Points, in no order, along strands that fork, close into loops and pass close to each other.
Two points are linked if the straight distance between their rows is under 82.4. Some points are linked to none.
k459: [-15 -43   3   9  28  -1  -5   6 -21   0  17  -2  18   7   7   4  14 -34
  23 -11  -1  19]
k129: [  9 -40 -23  -2  12   9 -34  14 -36 -23  -3   1 -36  30  -1 -12 -26   3
  -6  -9  28 -49]
k533: [  2  -7  55 -14  16  55  37   3 -16 -28  -7  30  -7 -20   7  24  -1  26
  -2 -33  20  54]
k258: [ 26  44   1  -3 -14  28 -12 -23   4  15   8  -4  23   9  18 -11 -42 -15
  -6 -29  34   1]
k351: [  0  -2  46  -1  59 -50  51   2 -57  -1  22 -14  26 -24  21 -16  51 -31
  30  -5 -31  69]
k611: [  2  27   2  13 -42 -32   0 -44  28   6  18 -10  -8  30  -5   3 -21 -19
 -26  39 -27 -51]
k398: [-33 -28 -24  11  -7 -23  -9 -13  -9  21  37 -27  12  10   7 -11  25 -32
  18  44  -8   0]
k4: [  3  14 -23  -8  29 -53   7 -16 -72   8   2 -66   0 -10  29 -69   9 -23
  35  44  32   5]
k112: [-21  -1  20  17  -8  -2   8 -26  27  14   7  12   7 -10  20 -12   6 -12
 -20  32 -17  13]
k942: [ -9 -13 -13   4  -1 -13 -23 -15 -29  -5  42 -31 -25  44  13 -34 -15 -14
  -4  22  13 -35]
k920: [ 20  -6 -21 -12 -20   7 -10  13   5   1 -29  26  -4 -12  -8   9 -33   2
  -7 -15  16 -31]
k595: [-10  -6  12  10  64 -34  26  19 -64  -2 -11 -50  13 -49  33 -64  42  -9
  43  24  12  53]
k655: [-18 -16 -20   5  50 -47  10  12 -71  11  -6 -64   8 -26  21 -63  41 -11
  49  42  18  23]
k47: [ -5 -22  34   8  27   0  17   1 -15   3  16  14  27  -4   4  17  42 -32
  16 -23 -28  48]
k352: [  1  15  15 -16 -56 -34  21 -18  31 -16   0  -1 -16  42 -41  30 -21 -14
 -28  37 -23 -57]
k776: [ 25  63 -21 -26 -16  17  17  17  48 -15 -19  23 -46 -31 -14   6 -19  52
 -17 -19  30 -13]
k202: [-36 -67 -25  15  14   0 -34  21 -16  -1  20 -18 -28  39  -7 -26  16  17
   6  28   8 -27]
k107: [ 17   6  71 -40 -13  26  16 -37 -26  -9 -30  16  21  -8   2  25 -45  14
  -7 -41  -5  25]
k89: [ -9 -23  32   7  77 -52  44  14 -77  -9   6 -32   6 -35  24 -37  48 -18
  36  11 -14  55]
k28: [  6  25  46   4  31 -28  53  -3 -24  13  36  -7  32 -25  21  -7  86 -28
  20   5 -34  93]
k635: [ 22  26  16 -48 -42  15  30  25  10  -7 -34  28 -17 -55 -19  24 -25  39
  -3 -36  14   6]
k914: [ -3  -8   0   3 -10 -10 -14 -10  -7 -18  31 -18 -35  47  -2 -12 -21  -5
 -21  33  -4 -53]
k766: [-32 -53 -41  31   6  -2 -44  19  11  20   1  -5  -8  20  -6 -28  20  30
   3  27   3 -27]
k503: [ 38  28  28 -50 -48  10   4  -9 -12   3 -45  19   5 -28 -15  22 -51  24
  -3 -44  -1 -15]
k188: [  0  18 -46  -7 -14  17  -2  40  67   2 -30  25 -11 -29 -18   4  10  36
 -15  11  26  -3]
k715: [-12  18  23   4  16  -8  32 -11  -9  14  25 -27  33 -25  28 -22  29 -32
  23   9   1  74]
k322: [ 15  -4  34 -36 -21  31  35  35 -14 -21 -27  38 -21 -60 -13  33  -8  37
   5 -43   1  24]
k412: [  0   0  49  12  32 -20  32   0 -13   7  35  19  32  -8  11   8  85 -30
   9 -12 -49  70]
k716: [ 19   8  17 -10   5  39  13  15 -10   7  15   3  41  -6  -3  33  32 -23
  33 -49  12  54]
k296: [ 29  18  49 -45 -33  12   0 -43 -24  -2 -32   7  21   6  -8  29 -56  10
  -4 -39  -7 -13]
k752: [  2  17   5 -11 -29 -43  12  -3  38 -35  -8   3 -54  52 -31  17 -23   8
 -38  36 -34 -67]
k422: [ -9 -38   2  -3 -25 -13   9   3   9  -6  -2  11   8  14 -32  41   5 -25
   3  14 -17 -28]
k196: [-19  -7  -6   2  22 -36   3 -20 -37  14  15 -33   3  -6  34 -53   6 -24
  19  33  10  20]
k885: [ 10 -13   8 -13 -19  -3   1 -13 -17 -20  16  -7 -20  44 -14   8 -38 -13
  -9   7   2 -57]
k442: [ 23   4  56 -42 -15  42  24  -4 -25 -19 -30  26   6 -32  -4  35 -26  29
   3 -44   1  30]
k542: [ 14  17 -13  17  11   6 -31 -19 -21   6   8 -16   4  22  28 -34 -43 -19
  -6 -21  30 -11]
k718: [  2  51 -42  26  14  16 -22  16  84   5  -9   0 -14  -1  -4 -21   4  53
 -36  17   8 -20]
k45: [ 21  -1 -34  12  14  10 -45  -3 -30 -16  -3  -9 -25  31  15 -21 -48   1
 -10 -31  30 -43]
k797: [ 22  72 -44   4   4  24  -2   9  71 -15  -2   2 -37 -12 -11   6   0  59
 -26  -3  33 -17]
k972: [ 34  60 -13 -18  -8  -4   1   7  30 -13 -41  28 -37 -19 -12   2 -47  31
 -22 -30  -6 -31]
k22: [ 22  35  -1  11  17 -17  -7  -8  23 -30 -38  21 -55  10  -8   5 -52  26
 -30 -18 -32 -50]
k748: [  8  -7  24  -3  19  49  19  19 -10 -15   6  14  12 -14   5  27  20  -1
  21 -38  19  60]
k452: [-28 -20 -43  24 -14 -11 -24  -2  19  40  30 -21  37   2   6  -7  37 -34
  16  39  -6   5]
k919: [  2  -8  73 -28  -6   6  25 -42 -28   0  -5   4  43   3  -2  32 -12 -10
   8 -35 -27  39]
k830: [-12 -59 -24  -4  12  13 -38  37 -22 -31   1  -6 -46  42 -16 -15  -8  22
  -7  19  21 -54]
k745: [ -6 -70  24 -16  34  15   0  10 -56 -40 -12  21 -34   7  -1   4 -23  -3
   2 -24  15 -17]
k508: [ 18   7 -39   1 -32  34  -6  34  31  20  -7  11  42 -20 -23  38  15 -20
  15 -14  16   9]
k435: [ -2  21 -16  22   5 -28 -30 -35 -31  -1  30 -35 -29  35  35 -45 -21 -12
  -8  23  -4 -25]
k531: [ 21 -30   1 -39 -21  12   3  -1 -47 -20   4  -2  -5  22 -26  28 -34 -19
  15 -22  14 -45]
k763: [-36 -60  16  21  34   6  -8  12   9  -8 -12  26 -10  -9   8  -3  18  13
 -11  18 -18  14]
k44: [-39 -18 -14  40  30  17 -39   8  17  19 -10   3 -29   6  25 -64  14  52
 -15  20   0   0]
k707: [ 12 -30 -60  -5 -16 -10 -25  37   9  -2 -29  14 -18  -3 -22  10 -13  16
   0   4  19 -44]
k171: [ 27  43  -6 -14 -48  33   0 -20  24  27   0  -2  52   0  -8  19 -29 -14
  -1 -20  24   3]
k586: [-23 -20  14  12 -22 -16   9 -22  22  12  10   8  21   1  -5  19  10 -31
  -6  31 -30  -2]
k985: [-34   2 -14  32  26  29 -25  11  37  14   8   0 -15  -2  25 -48  19  52
 -21  25  21  15]
k973: [ 20   2  -8 -10  15  14 -21  -8 -45   1   1 -13  20  15  18 -26 -43 -31
  14 -48  53  -2]
k9: [ -2  49 -37  40   3  -9 -28  -8  68  12  -6  -6 -18   9   4 -19 -12  32
 -37  27 -27 -35]
k802: [ 20  22  -8  -8 -14 -31   1  -5  22 -25 -30  19 -50  29 -18  12 -46  14
 -25  -2 -22 -64]
k793: [-39 -57  45  27  10 -27  34  -7  18 -19  -3  39  -5 -12 -14  34  54  -9
 -28  42 -70  22]
k371: [  7   9  -8   4 -11  23  -3   4  32   6 -16  22   9 -10   0   3 -17   4
 -15  -2  13  -4]
k189: [-32 -37 -53  38  -6   2 -41  19  29  37  10 -11  21   8  -3 -21  30  12
   6  38   0  -7]
k523: [ 20  41 -18 -14 -49  47   6   4  32  19   3   0  43 -16 -15  36  -7  -5
   8 -18  36  16]
k390: [-37 -49   3  24  33  12 -21  18  27  -3 -25  28 -27  -3  12 -24  12  44
 -20  24  -7  -2]
k891: [ -5   6  64 -22 -11 -16  28 -49 -30  16  13 -13  58   4  -4  31   7 -32
  15 -21 -43  46]
k136: [ 12 -15 -36   5 -25   4 -12  44  24  13 -19  25  27 -20 -31  49  36 -27
  19 -12 -11  -3]
k386: [ -2  40 -25  37   1 -22 -30 -38 -20  -5  30 -39 -46  34  31 -34 -28   0
 -13  27 -38 -34]
k956: [-22  11 -14  23   9  38  -6  12  51   9  12   4  -1 -11  16 -11  21  34
 -14  26  32  22]
k381: [-12  20  -6  30  -3 -11 -15 -21  44  16   1   7  -8   7  18 -20  -8  12
 -34  33 -18 -21]
k259: [  1 -22 -65   3  -8   0 -28  53  39   9 -37  21  -5 -22 -22   0   2  25
  -5  11  17 -24]
k844: [ 10 -27   4 -27   6   6  -5 -14 -52  -9  12 -11  10  27  -5  11 -35 -33
  26 -38  25 -17]
k446: [ -6  31   6 -37 -50   0  52  40  38 -19 -20  30 -29 -61 -37  52  34  47
   3 -24  10  34]
k629: [  5 -39 -30   4 -10  -2 -12  30   4   6  -5  13  19   2 -32  47  26 -31
  20  -5 -13 -14]
k933: [ -3  24 -20   5  -7  41  12  17  58  -4   2  12  -2 -19  -4  20  16  32
 -16  14  41  11]
k855: [ 18  23  33 -16   1  10  15  -8 -15  22  21 -12  64   5  -3  32  38 -36
  33 -50 -11  57]
k425: [-27 -34  -3   7  27 -22  -3  -7 -29   6  27 -23  12   5  15 -20  12 -33
  23  12   5  17]
k100: [  9  23  42 -11   0 -23  23 -26 -25  32  28 -20  67  10  -6  30  47 -50
  31 -36 -37  51]
k149: [ 11  56 -12  34 -18 -22 -18 -50  19   8  18 -17 -21  28  15  -8 -40 -11
 -25  18 -42 -44]

A fork is a point with three links, a tip a point with one. Leave the first point through the second and follow the links. Name the first fork or tip that comes.
k885; k531: k542
k351; k89: k425
k748; k716: k107
k919; k891: k442
k390; k44: k933

A piece is all that can be reached along the links. How many separate loops has the piece of each point below (a circle has one, a figure eight two, a Y none), and how many tips (points with one link)?
k919: loops 2, tips 0
k22: loops 2, tips 0
k390: loops 1, tips 1
